A landscape with many peaks, sampled at points; each row gives a point and its height.
From any point a climber takes the steepest step (rise divided by distance) to one of its 2 nearest points. It stops when none of these is higher. Distance is the straight distance between rows; heights are no part of it.
teruv height 26.7: [-11  12   4   7   7  -1  18   0 -23   2  17 -18 -10 -19 -10  -6  12 -15
  -9   2   5 -11  -3 -11  -2  -2   0 -16   2  11   4   0  -9   5 -21   4
  -2 -32  11   0   5   9  18]
Lili height 29.3: [ 16   3  10  -9   5   8   3   3  20  -4   2   0   8   7  19  -2   0  13
  -2   3  -6  -2  -5   4   2  -1  -1   7  -8  -9   4  -2   4 -19  -4  -5
  -5  20  -3  15  -6   1 -20]
noku height 45.0: [  8  -1  -9  -5 -23 -13  -5 -17  -8   9  12  -7 -15   6   9   8  -5   5
  -8  -8  -7  -6  -2  -1   9  20   0  -3   4 -11 -15   4  -4   2  10   6
  -4 -32  13   5  -2   1   2]
pamu height 41.0: [  9   5  18  -6  -4   7   7 -11   6 -25  17  -2  -2  10  15   1  -4  20
   9   1 -15  -8   1 -13  11  -9 -13   2 -14 -12   8   1   2 -14 -14   3
  -5  -4  19  20  -1   1 -17]
gened height 33.3: [ 12  10   6  -7   1  11  12  10  -8   1  10 -11  -7  -4  -5 -13   9 -12
 -20 -11 -17 -14 -11   9  -5  11  -5  -4  -3   3 -10  -7 -13   1 -23  -5
  -5 -15  12   4  -6   9  -5]
sef height 12.1: [-10  -7  16  11  14  11   8  19  -9  -9 -13  -8   3 -14 -25 -11   7 -14
   4  17   8 -12  -4  -7 -13 -28 -14   0  -2   2   9  -9   1  -8 -11  -6
   0  10  -2 -11  13   5  22]
gamen height 65.8: [ -7   6  -8 -11  -4  -5 -11   4 -19  -2  20 -19 -12   1   1  -9  16 -13
  -1 -19   2   3 -10   0  -1   7   0  11  -2   5   6   5 -23  -1 -20   4
  -2 -38 -10   1  -5 -14  -9]
Reve height 58.3: [ -2 -10   0  -1  -5  -2  -6  30  -3  -5  12   5  11  12   0  -4   2   3
  -1  -8  -1  -4   3  -6 -10   3 -10  20  -6   4  -6   5  -5 -19  13   1
 -12   9   8  -3   6   2 -12]
bibug height 62.6: [ -7  -6  -6  15   0   4 -18 -10  -2   2 -17   4   7   0 -11   8  -4  -8
 -24 -11   6  16  -3  17  -9  12  11  -7   4  17  -5   1  -2  23  11   0
  -4   6 -15 -10 -10 -12  -3]
ratug height 59.4: [-11   6   6   2   6   5  -4  -7 -29 -22   9  11  -9  -4   7   3   2  13
   7  -6   3 -10   0  -9 -13 -17 -10  -6   4  -5  22  -3  -3  18   0  17
  -6 -14  10  23 -15  17  -2]
sebez height 24.9: [ 19   3   0   4  -5   9  16 -20  30  15  -3  -2  -8 -10  15   2   4  -8
 -11  18  -2   0 -15   8  11  19  16 -13  -5  -5  -3  -9   8  -7 -19 -14
   5   8   1  13  -5 -10   4]
rofa height 8.5: [ -9  -8   6   9  31   6  -7  13 -15  -4 -10   6  10  -5 -11 -15  -5 -18
   6   8  20  -1   6  -4 -22 -33  -1   6   3   9  26  -4  -2  20   2  15
  -3   7  -9  -2   4  12  23]
Dagep height 46.0: [ 18  -9 -24   0 -15 -14 -10 -22  21  17   0  12  -6   9  18   4  -4  -4
   2   1  -6  19   8   8  18  24  13  -3  -2  -4 -15   2   5  -2   7  -6
  17  -1  -7  -5   9 -18  -2]
levum height 38.0: [  0  -3   3   9  18   7   8  17  11  -8  -5   6   8  -3  -4  -6  -1  -6
  -1  13  -1  -1  -4  -6  -8  -9  -5   6  -4   9   5  -1  -4 -14 -10  -5
  -2   6   1 -11  -2   2  -2]
Tusil height 31.3: [-10  -2  -4   8  13  -2  12  16  -7  13   8 -20   6 -17 -11 -10  16 -13
  -5  15  24 -11  -8  -2  -5  -9  12   5   5   9  17  -9   2  -5  -4 -12
 -12  -3  -4   2  11   6  23]
nep height 47.7: [ -6  -2   3  -5  20   8   4  17  14  19  -1   2  15  -2   0  -1   2   1
   8   2  26  20  -2   8  -1  -7  19  16   5   2  27  -7  -2   1   8 -10
 -13  15 -41  11 -13 -11 -11]
Tir height 54.8: [  4   4 -15   2 -14 -12 -14  -7   4   6   3   6 -11   2   6  -6   1 -22
 -11 -11 -16  14  -5  11  15  24   3  -9  -9   8 -15  -1 -15  -7 -17  -7
  10 -14   0 -20  -4 -20  -9]
vuru height 48.7: [-11  16  15  -8   9   5  -3 -15  -2 -15  14  13  -2  11  27  10  -3  15
  19 -13   8   5   6   0   5 -15   4   4  -6  -4  29  11   9  11   6  11
  -3   0  -8  17 -12   3 -26]
tage height 43.8: [-12  11 -13   1   2 -16 -17  -6  -2   0  15  12  -5  -2  10   6  -2  -8
  19 -13   1  17   6  -4  10   0   8   6  -9   8   8  12  -9  -4   2  14
   9 -11  -6 -18   1 -22  -8]
rubup height 47.0: [ -4   1  -7   3   0  -1 -12  -2   1  -5   7   5   2  10   3   5   1   2
   6  -6  -1  11  -6   7  -6  -3   5   9  -4   6   4  10  -6  -2   5   3
   0  -7  -5  -4  -3 -17 -17]
Vomu height 42.4: [ -4   1   4   0  -7   0   8   7 -13 -11  -1  -4   8   3   0   1   2  17
   8   6   3 -22   4 -14  -6 -13 -10   0   5 -11   1  -2   9  -1  13   4
  -3   2  13  12   4  12  13]
Diza height 5.8: [ -1  -6  15   0  20  11  -3  18 -11   6 -28  -2  16 -14 -25  -9  -2  -3
  -5  -1  20   3  -1  15 -26 -26  -2  11  10  -6  14  -8  -1  21  17  10
  -7  18 -27   4  -4  13  19]
ref height 45.9: [  8  -2  -5   2 -11   1   3   6  23   1   2   4  -4   4  -2  -5  -4  -2
 -10   5 -18   5  -4   1   6  13  -4  -6 -11   1 -17  -2  -5 -16 -13 -11
   3  12  16 -11   0  -5 -12]
renem height 20.2: [ -8  -4  14  -5  13  11  13   5   2 -13   4 -25   2  -9  -1  -4  18  -3
  -2  16  18 -13 -22  -1  -6 -16   1   4   4   5  22  -3 -12   0 -19  -6
  -5 -10  -9  15  -9  -4   0]
posiz height 50.4: [  7   1 -13   0 -12  -3  -2   6   9  14  11  -3  -4  -3  -2 -14   1 -17
 -17  -5 -15  -1 -11   7  10  23  -2  -4  -8   5 -21  -5 -10 -17 -20 -15
  -1  -7   0 -13   3 -13   1]
kub height 4.5: [  3 -18  15  -1  15   7 -12  19  -3   0 -36  -3  14  -8 -35 -12  -3   8
 -10  -3  13   6   4  13 -25 -14  -7   4   8  -7  -6 -17  -2   8  23  -4
  -2  25 -20  -3  -7  12  11]
Telo height 57.2: [-19  -2 -14  -1  -2 -21  -7  12 -21   0  16  -5  -8  -5 -11  -7  -4 -26
   0  -4   4   1  -5 -10  -1  -1 -14  -7   1   7  -9   3 -19  -4   0   3
   3 -26   7 -23   7   1  20]
begu height 40.3: [ 17   3   4  -8 -15  -2  -8 -16  21   3   7  20  -6  17  16  10 -11  20
   6  -1 -17  14  18  -3  15  10   1  -5  -9  -4 -11   4  11   7   3   5
  10  15  12   8   6  -1 -18]
feris height 47.5: [  2   8   7  -8  -7   9   7   4 -11 -12 -13 -10   1   1  -6   0  -1  15
  -9   6 -14 -25  -7  -4  -9  -7 -20  -9   9 -12  -9  -4   6   5  -4   2
  -3  -1  17  10  -7  19  -2]
vekev height 37.6: [  6   0 -10   2  -7 -18  15  -1  -4  13  21 -23 -10  -9   3  -3  17  -9
  -3  12  11 -18   0 -12  14  12   8  -2   1  -4  -6  -3  12  -9   2  -8
  -3 -20  10   5  15   5  30]
Gufef height 23.7: [  2  11  17   0   8  17  15 -25  16 -30  -6  -1   0  -5  10  -1  -3   8
   5  14  -9 -10  -9  -3  15 -11  -8  -2  -2 -10  11  -3   5  -3 -23   1
   5  15   4  15  -7   0  -9]
Dazav height 56.6: [-20  12  -1   2   3  -2 -16 -22 -16  -5   8   5  -5   4   8  13  -1   8
  11 -10  14  14   2  -6  -1 -10  11  -9   7  -1  16  10   0  19   6  17
   5 -20  -7   4 -16  -5  -7]
sipu height 27.2: [ 11   3  -2   6  -2  10  18  -5  16  12 -11 -11   1 -14  -2  -3   5 -10
 -16  15   3 -13 -11   6   2  12  12  -8   4   3  -6  -8   8  -4  -7 -15
   3   2  -1  -1  -4   1  13]
musak height 26.6: [ 16  10  12   1   4   8   9  -8  19 -16 -10   5  -1   4  13  -3  -1   1
  -5   7 -21  -3  -2   5   6  -1  -4  -1  -8  -2  -3  -3   8 -10 -20  -6
  -1  29  15  16  -4  -1 -16]
piv height 17.5: [  0  -2  18  -4  12  21  14   9   4 -12 -12 -22  11  -8 -12  -4  13   2
  -1  18   8 -17 -17   2 -10 -19  -9   5   3  -4  14  -6  -5  -8 -12 -10
   4   9  -9  10  -5   1   3]
lodif height 23.1: [-14 -15  -8  -4 -12  -8 -12  15 -16  -2  -3 -13   5  14 -18   4   1   4
  -4  -5   1   0  -9  -5 -19  -2  -5  11  14  -2  -4   5 -12   1  21   3
  -5  -5 -11  -5   1  -7   3]
dazi height 0.6: [ -2  -8 -15   3  -5   2 -14   5  14  13   0  20   7  -7   3  -6  -2 -12
 -13  -4  -3  22 -13  17   4  22  14   7  -9   7  -4  -3  -5 -12 -10 -13
  -2  12 -19  -6  -6 -19 -15]
sado height 67.9: [-11 -19  -6   7   1  -3 -12   6  -5   7 -21   4   5   0 -12   8  -6  -4
 -12 -10   4  16   5  11 -10   9   2   0  10  10  -8  -3   2  10  22   0
 -10  17 -14 -16   1   5   7]
Zal height 41.6: [  0   3  -4  -6 -18 -11   3  -9 -12  10  16 -18 -10  -5   6   1  10   6
  -7  -1   6 -16   1  -4   3  10  10   4   4  -8   1   4   7   1   4  -5
  -8 -28   9  21  -1   6   9]
Ninev height 67.3: [-14  -3  -1   7   0  -3  -7  -4  -5 -12  -9   8  -3   2 -19   5 -11  -6
  -5  -5  -9  11  -3  -5 -19  -8  -9  -6   2   8  -2   2 -10  21   6  12
   4  -3   0 -11  -4   1   7]
beve height 22.7: [ 13   7   0   6  -1   5  16 -29  22   3  -7  -1  -9  -5  13  15   0   3
   8  19  -3   4   2  -3  18   3  17 -13  -4  -8   2   0  14   3 -12  -5
  17   8   1  11   2 -11   4]
rup height 49.3: [  5  -3 -24  -1  -8 -13  -2 -14  15  18   9  -5  -6  -6  11   1   5 -10
   5  -1   2   9  -1   3   9  16  17   0  -1  -3  -7   4  -5 -13   2  -6
   5 -15  -9  -9   6 -14   9]
sar height 34.5: [ -5  -2   0   3  14  -4  10  14   3  -1  11  -7   9 -10  -1  -2   9  -5
  12  13  13  -7  -2  -5   2 -10   5  11  -1   5  17  -1   8 -18   3  -2
 -10   5   3   4   6   0   8]
Kos height 27.7: [ -6  -7  -1  -6   4  -1  -1   8  -6 -20  -3   6   4  23 -12  15  -6  24
  16  -3 -12   5   3 -11  -9  -9 -19  -3   1  -8  -5   8  -2   8  10   9
   5  14   4   3   3   0 -10]
gop height 28.4: [-10  -9  -7   0  -2  -4   3  16  -4  13   9 -17   1 -12 -16  -8  11 -15
 -14   9   9 -10  -9  -2  -4   1   3  -1   7   5  -3  -7  -6 -10   0 -16
  -8 -11  -1  -8   3   5  16]
Zun height 7.2: [ -5   5  12   9  23  11   2   3 -12   7 -32  11  10  -7 -13 -11  -4  -7
   4   3  17  -2  12   9 -17 -27   2   6   4  -1  17  -5   7  18   5  11
  -6  18 -22  -5   1  15  20]
fike height 34.6: [ 22   8   0   7   2   3  11 -13  16   9 -27  18   1   9   6   6  -5   7
   5   4  -8   4  26   6  15  13  12  -6   7  -4 -13  -4  19  16  -1   4
   9  31  12  -4  11  12   5]
san height 58.6: [-19  -4   3   3   1   5 -22 -12   0  -2 -12  -1  -3   0 -13  12   2  -7
 -17 -10  11  23 -10  15 -14  -2  15  -3   9  14   9   5  -7  26   2  -1
   4  -4 -25   1 -13 -18 -14]
rem height 23.5: [ -1   2  -8   2  -7 -14   8   2   1  14  13   5 -17 -12   6   2  -3 -22
  -6 -10  -3 -12   5  10  12  20  -2  -2  -9  11  -8  -5   3  -5  -3   1
  -2 -19  16 -18   6  13   8]
til height 52.9: [ -1   7  12  -4  -3   7   4  -6 -20 -13   3  -5 -11  -2  -2  -4   0  10
  -8  -9 -10 -22  -6  -8  -9  -3 -15  -9   4  -5   1  -6  -8  12 -14   8
  -5 -23  17  15 -15  17  -2]
Seri height 22.4: [-16   3   4  -3   8   8   1   4  -4   0  13 -17  -5  -7  -5  -4   8  -8
  -5   5  18  -1 -11  -3  -6 -17   7   3   8  11  24   5 -15   6 -13   4
  -5 -22  -7  12  -7  -9   1]
luvik height 61.5: [-11   2  -3   6  -8  -9 -18 -21 -19  -6   6  20  -8   6   6  18 -11  13
  11 -21  -2  11  10  -7   4  11   4   0   3   1   1  13   6  19  19  18
   2 -11   3   3  -5  -1  -8]
nuge height 57.3: [ -6  -8 -22   6  -7 -10  -2   2  -2   9  -2   7  -8 -11  -1  -5  -5 -22
  -4  -6   1   7   6   4  10   8  -1 -11   7  15 -20   2  -6   0  -3  -4
  11 -12   0 -32  -1  -5  11]
balan height 45.1: [  3  10  19  -6   3   8   3 -23   5 -19  16   5  -9   6  30   4  -3  14
   7  -9  -2  -7   6   3  10 -10  -2   2 -10 -10  19   2   6  -1  -7   6
  -8 -11   4  24 -16   3 -27]
ramu height 51.3: [ -1  -7  -3  -8 -11   4 -17  -2   7  -9  -2  -8   9  16   0   4   1   0
  -5   2 -11  17 -18   9  -4   7  -5   4  -2   3   3   2 -19  -3  -7  -6
   3  -4 -18   4  -9 -21 -22]
zanu height 37.4: [ 15   7  -2   0 -10  -7   4 -16  11   1 -10  16   3  10   4  15 -14  21
   9   6  -9   3  21  -8  16   5  -3  -7   4 -14 -19   1  14  10   6   9
  12  23  19   1   8  14  -2]
Vinu height 3.3: [ -2 -18   9   2  16   3 -12  21   0   8 -32   2  11 -24 -29 -20  -9 -11
 -20  -3   8   4  -3  19 -22  -5  -8  -6   6   3 -16 -17  -3   0   5 -14
  -2  22 -14 -15  -2  12   9]
ranot height 75.0: [ -3   1  -1   9   1  -5   1  13 -14   4 -32  13   3  -6  -8  -4  -2   3
  14   4   8 -10  20  -2  -2 -16 -15   1  17 -10 -15  -1  17  11  18  12
   0  26   8 -16  16  25  21]
saze height 29.8: [ -6   8   5  -1   8   7  19  16 -17   4  17 -19  -6 -10  -9 -14  10 -21
 -17  -4  -9 -26  -8  -8  -3  10  -8 -13   1   6 -14  -9 -11   3 -19  -6
  -8 -24  11  -8   8  19  12]
sedes height 36.1: [  7  11  10 -11   3  18   6  -9   7 -14  12  -7 -11   3  10  -9   2 -10
 -14 -11 -15  -2 -10  13   4  14   2  -7  -8   7  -1  -1  -8  -1 -29  -5
  -3 -14  16   8 -17   1 -17]
purol height 33.8: [ 17  -6   0   2 -14   5  19  -8  -3  13   9 -26  -6  -4   3  10  12   7
  -2  23  14 -15 -10 -16  10   5   4 -10   0 -12  -4  -3  14  -9   1 -12
   3 -10  11  10  14  -2  21]
Lafub height 30.2: [ 19   3   5   5 -10  13  17   0   2  13 -10 -23   1 -11   0   4  14   6
 -10  16   2 -26 -15  -1   1  12  -1 -10   2 -10 -19  -5  11  -9  -3 -17
  -1   0   6   3   6   9  18]
Duguk height 52.5: [-20  -8 -12   4   2 -19   1  17 -22 -11  11  -1  -2  -3  -9  -4  -4  -9
   8   4   4  -5   4 -19  -5 -15 -16  -7   5   0   1   2  -8   1   4  11
   4 -11  16 -12   6   5  28]
munuv height 14.6: [  0  -1  12   1   6  15  22  10  -2  -3  -5 -23   3 -13 -24  -3  14  -5
  -5  21   2 -17 -13 -10 -13 -20 -12  -9   2  -3   3  -9  -3 -13 -21 -15
   4   4   1  -6   4  -2  17]
zif height 2.4: [ -7 -14  -3   8   7   2 -10   6   5   7 -19   6   6 -21 -32 -12  -9 -13
 -27   0  11   7  -9  17 -17   7   7  -7   2  11  -7 -13 -11   7   5 -11
  -6   5 -21 -16  -8   0   9]
farer height 42.1: [  3   1   1   6   0   1  10   4  17  -8  -5   7   2  -1  -8  -2   2  -2
   2  17 -19   7   3  -4   7  -4  -7  -4  -8  10  -6  -3   0 -17 -20  -6
  12  16  15 -15   5 -11  -2]
beb height 74.1: [-12   6   1  10   6   1  -7   0 -10  -9 -12  20   3   6  -4   6  -8   1
   6  -9  -3   6  13  -3 -15  -4 -12  -5  -1  13   3   2  11  25  13  18
   3  14   7  -1  -1  14  -2]
gen height 31.9: [ 17   0  -8  10  -3   4  15  -9  13  15 -20  11   2  -9   7   5  -5   9
   1   9   8 -10  23  -1  16   6   4  -3   9  -3 -13  -3  24   9  10  -1
   6  12  11  -7  10  14  17]
buni height 35.0: [ 20   2  -7  -5  -3  -3   9  -4  25  11  20   6  -4   6  21   9   3  -1
  16   5   0   1   9  -4  13   3   7   6 -17  -9   6   3  10 -21   6  -1
   3   6   0   9  13  -5  -5]
kade height 39.6: [  5   8  13  -7  16  12  -2   7   1  -2 -20   7  14  11  -3  -1  -2   9
   8  -2   3   4   4  11  -4 -11   3  12   1   3  13   0  12   9   4   5
  -3  33 -20   6  -4   7 -10]
zipup height 52.7: [-19   8   1  -1   2  -2 -11  -8  -8  -4  19   2  -2   0  17   9   5   3
  18  -8  18   7   0   1  -4  -5  13   8   3  -2  24  11   0  12  10   8
  -4 -19  -7  17  -8  -2 -18]
Zunep height 71.5: [ -3   9  -1   7  -4  -3  -3  -1 -17  -1   2  24 -10 -12  11  -1 -11   3
   3 -14   0 -11  13  -9  -7   4  -8   1  -4   8  -5  -5   5  11   6  15
  -7  -8  26  -4  -4  20   1]
doke height 37.9: [  3  12   9   4   3  13  -3 -16  11 -11  -2   9 -10   3  17  -5  -4 -16
 -19  -9  -9  10 -13  21   1  10  11  -7  -3   9   3   1  -7   5 -21  -7
  -1  -3   6   6 -19  -3 -23]
fesu height 40.4: [  7   7   0   6  -9  -4  -3 -22  18  -5   0  10  -8  13  13   0  -2  -7
  -1  -3 -20  17  -5  14   7  12  12 -10  -8  -2  -3   8  -6   3 -19  -8
  13   4  11   7  -9 -19 -17]
serom height 17.7: [  8   8   7  -3  -8  -4  12   6 -14  -4  17   1 -10  -2   4  -5  -1  11
   4   3 -10 -14   7 -24  14   6 -16  -6  -9 -10 -12  -1   1 -15  -7   2
   0 -17  36  -1  10  13   6]
fino height 25.3: [-14 -21 -10   1  -4  -9   1  19  -8   4  -1 -19   5   5 -27  -2   8  -3
  -6   9  11  -1  -9  -2 -15  -9  -8   4  17  -8  -2   1 -12  -5  15 -11
  -3  -4  -7 -10   5  -7  21]
popu height 25.1: [  0   1   8 -10   1   0  -4 -15   3 -11  -7  -1  11  28  -5  19  -9  27
  10   3 -15   8   6  -3  -2  -6  -5  -7   5  -8   3  12   4   7   6   2
   6  20 -11  14  -4 -12 -18]
Nido height 67.0: [ -1   9  -1   5  -2  -9  -4 -11 -16  -3  -7  24   3   8   2  19 -10  25
  16 -12  -7   7  23  -8  -2   2  -3  -6   2   0   0  11   9  19  17  16
  -1  12   1   2  -2  11   0]
fod height 43.7: [ -3   8  16 -12  24  11  -1  13  10   2 -11   8  17  13  -4   0  -3   4
   6  -7  14  17   1  14   1  -5  16  16   2   2  25   0   3  15   6  -4
  -7  32 -43   7 -15  -3 -22]
kevu height 43.1: [ 18   6  -4   0  -8  -5 -19 -21  18   4   7  17  -8  13  17  10  -8   1
   6 -14 -15  22   7  11  10  19  12   3 -12  -5  -8   6   3   8   2  -3
  10  10  -3  10   2 -16 -18]
bapav height 65.6: [-12  16   0  12   4   1  -4  -4 -22  -3   5  17  -7 -11  14   4  -4   1
   6 -10  12 -11  11  -3  -7 -10   6  -3   2   4  13  -3   3  17  -1  20
  -6 -11  11   9  -7  16   5]
muf height 59.2: [ -4  11 -12   1  -5  -7 -15  -3  -6   7  10  -1  -5  -3   0  -6   3 -18
  -7 -13  -8  10  -8   3   3  11   2   2  -5   9  -4   4 -18  -3 -15   1
   4 -31  -6 -14  -4 -21  -8]
tinat height 32.3: [  7   1  12  -1   8  10 -12  18  -9  -4 -34  -4  14   5  -9 -13   1  12
  -1   1  -5  -8  14   6 -18 -13 -17   5  11  -4 -16  -5  15   0  11   5
   2  39   2   3   7  24  -3]
Tiben height 62.5: [-19 -10 -16   4  -3  -9 -12  -2 -14   3  -1   3  -2   0  -9   6 -12 -11
   0  -2  -2  11  -2  -4 -10   2  -5  -3  13  10  -9  10 -13   9   3  10
   6 -14   0 -19   4  -6  12]
musev height 38.2: [  4  -6   7  -8  -2  -7  -1  20 -11  -5   2  -6  18  18  -2   7   0  27
  10  -1   0 -13   5  -8  -3  -8  -5  11   3 -19  -3   3  14  -6  27  -3
 -10  20   8  10  13  16   0]
masu height 64.8: [  4   0   0   1  -6  -3   2  14  -4   0  10  11  -1   0  10   0  -4   2
   1  -6  -4 -10   6  -1   3   3  -7  10  -4   4   3   3  10  -9   5   2
  -8   0  20   3   3  14  -7]
dapam height 35.8: [  6   9   9   5  14   8   3   9  -5   3 -34   4  15  10 -17  -3  -3  16
  14   0   0  -2  11   5  -2  -7  -3   9   6  -3  -6  -2  20  12  15   6
   3  40 -15  -1   6  19   1]
meban height 30.1: [ -6  -3   5  -9  -1  -8   4   4  -4 -20   8   7   9  17  -3   7   0  21
  23   7 -14   3  10 -23   1 -19 -17  -3  -4  -8   9   7  -1 -10   4   9
   5  10   6   0   9  -3  -5]
rugo height 20.5: [ 18   0   4  -2   7   3  17 -22  23  14  -3  -9   4  12  12  18  -1  15
  18  20   6   3  -1  -3  17   2  15  -3  -2 -11   9   6  17   2   6  -3
   9  13 -19  17  10  -8  11]
povi height 38.1: [ 10   6  -1   0  -8  -9   3 -13   8  -1  13   8  -6  -2  15   6  -4   7
  18   2  -7   2  16 -12  20   1   4  -3 -13 -10  -9   4   9 -11   6  10
   9  -6  15  -1   7  -4  -1]
nol height 32.1: [ 18  -2   8 -10   5   4   7   5  35   3   8   1  10   8  18   5  -2   9
   8   6  -4   5  -4  -3  11   6   4   4 -14  -6   6  -2  10 -27   0 -14
   0  27 -16  13   8 -12  -3]
gefa height 51.2: [-15  -4  -4   1   6   5  -6   1   8  20  -5  -7   7  -9   1  -4   7  -2
  -1   5  29  21  -6  15  -3  -5  26  10   9   6  21  -1  -6  -1   1  -7
  -9  -1 -36   2 -10 -12  -5]
novu height 48.5: [  6   4   6  -3 -15   0   4 -13 -11  -9   6  -8 -11   4  -4   5  -5  15
 -12 -10 -16 -10   0  -3   0  11  -6  -5   1  -2  -9   1  -6   7  -3   9
  -6 -24  16   5  -9   5  -4]
pufot height 33.4: [ -4  -1   1 -11  -3  -7  -8  -1   0 -16  13  -1   2  20   2   3  -6  15
  14  -2 -18   9  -2 -13   6  -8 -12   4 -11 -13   1   7 -15 -14  -5   9
   9  -9   8   3   1 -16 -19]
revi height 21.6: [ 22   5  -2  -7 -18  -9   9   8   0  14  28  -2 -14  -3  16 -10   1 -12
  -8  -9  -9 -15   6  -1  17  19  -3   7 -12  -7 -17  -2   7 -16  -2   0
  -8 -19  22  -4   5   9   4]
vave height 22.9: [  8  -2   4  -9   0   0  11 -11  11   1  -2  -3  10  21  -1  18  -2  29
  14  12  -6   2   4  -7   9  -8  -1  -2   5 -14   2   7  14   7  14   1
   3  17  -9  12   5  -1  -4]
Rede height 57.6: [ -4   2 -14   8 -15 -14 -19 -27  -9   3  -2  10  -8  -3  10  13  -5   3
   7 -16   0  17   6   0  10  11  10  -7   8   3  -9  13  -1  14  19   6
   6 -19   1 -11   0 -15  -3]
nesed height 54.9: [-10   6   2  -1   8   7 -12 -15   7   2  -2  -5  -5  -7   8   6   5  -6
  -7  -4  21  23  -2  13  -4 -10  25   0   4  11  24   8  -9  13  -5  -6
  -3  -7 -21  10 -16 -15 -14]
taba height 24.3: [-20   1   9  -3   9   0   5  -4  -4   1  17 -23 -15 -13 -17 -10   9 -17
  -9   8   7   1 -12  -8  -6 -11   2 -10   3  15  11   4 -21   7 -27   1
   2 -29  -2  -6  -2  -7   8]
Bebu height 66.2: [  0 -11  -5   6  -2   0   2  11  -6   7 -25   1   7  -4 -12   2  -3   5
  -3  -4   7  -3  12   3  -4   1  -6   2  18   2 -15  -7  10   4  25  -1
  -8  25  -1 -14   1  15  17]
sot height 57.8: [  0  -3  -4 -18  -3   9  -1   4   0 -10  15 -18  -1  11   3  -7   9  -1
 -10  -7  -7   4 -22   4  -3   5  -6  13  -4  -1   4   5 -25  -8 -20  -3
   1 -28 -16  12 -11 -20 -23]
velon height 36.8: [  1  -1  10  -9  -4   6  -2  -9  15 -26   5  -2   1  21   4   2  -3  16
   2   1 -18   2 -12  -1   1  -8 -17   5  -1  -4   3   4 -15  -2 -17  -2
   1   1   4  12 -11  -6 -30]
zoma height 1.5: [  1 -12  -7   2   5   7  -9  13  12   6  -9   8   4 -14  -9 -11  -3  -8
 -25  -1   2  10 -14  23 -14  16   8  -4  -4  10  -8 -11  -8  -2 -11 -14
  -6  12 -16  -7 -10  -6  -8]
Gatu height 10.1: [ -9  -8  11   2  23  12  -2  22  -2  -3 -11   2   4 -16 -17 -18   1 -19
  -3   6  10  -8  -7   1 -26 -25  -6   5  -6  13  15 -13 -11  10  -9   0
  -1   5  -9  -5  -3   5   8]
gep height 27.4: [ 11 -18 -18   5  -2  -9  11  12  12  22   7   6   4  -4  12  -1   1  -8
   0   1  12  -1   9   3  17  16   7   6  -2   2 -16  -9  13 -23  23 -13
   1   7  -1  -8  15   3  18]
Vone height 34.9: [ 11   2   9  -5   3   4  -6  22  -8   0 -21  -1  14   8   1  -1   2  19
   9   2   2 -22   5  -4  -4  -6  -7  11   0 -13  -8  -2  25 -15  18  -4
  -5  35   9   6  13  18   1]
doven height 21.2: [ -9 -14 -12  -7 -19  -8 -20   2 -17  -9   6 -14  11  22  -6  10   0  12
   3  -8 -10  -1 -11  -7 -12   3 -11  15   5  -7  -8  12 -14   1  18   2
   0 -14  -6   5   3 -13 -13]
tekuv height 53.3: [-12  -5 -26   1  -7 -16  -8  -3   6  17   7   1  -4 -15   1  -9   3 -23
  -1  -3   9  10   4   8  16   8  11  -1  -2  17  -4   5  -7 -12  -5  -5
   7 -19 -13 -33   7 -17  10]
zemim height 19.7: [ 14  -2  -7  -9 -20  -8   4  -3   1   3  20  -2 -18   4   7  -8  -3  -3
   1   0 -16  -4   5 -17  18  15  -9  -9 -14 -12 -15  -4  -1 -19  -8   5
   5 -25  23  -9  12  -1   1]
zelaf height 40.9: [  1   4  -7   4  -2 -15   1  -7  -3  -2  17  20  -7  -5   6  -3  -9  -6
  20  -5  -9  10  21  -6  12   6   4   0 -15   7  -1   8  -1  -9   6  19
  11 -13  21 -17  10  -6  -4]
dokir height 25.4: [ -3 -11 -17  -1 -14 -20   0  14  -4  15  12   1  -3  -7  10  -7   0 -15
   1 -10   7  -4   5   2  10  13   4   9   5   7  -9  -1   1 -15  18  -8
  -2  -9   6 -13  12   2  11]
mef height 29.6: [ 13  -6  -4   9   1   0  12   4   7  17  -7   7   7  -7  10  -1   3   0
   4   9  11  -8   9   0  12   3   5   6   3  -4  -2  -7  22 -12  16  -1
  -2  12   6  -9  16  10  18]

Call two points neighbours if one is among the 2 nearest of the other. Go from one point of each pair to the other, from neighbour to neighbour, staying as high as possible. Name the lowest point that can't be avoided.
til and ranot: tinat
gamen and beb: tage
sado and ranot: Bebu

Two climbers start at each pair of points below. Name the first point that both come to, or write -.
tinat and kub: -
popu and Lili: -
zemim and Dagep: -
Gufef and vave: pamu
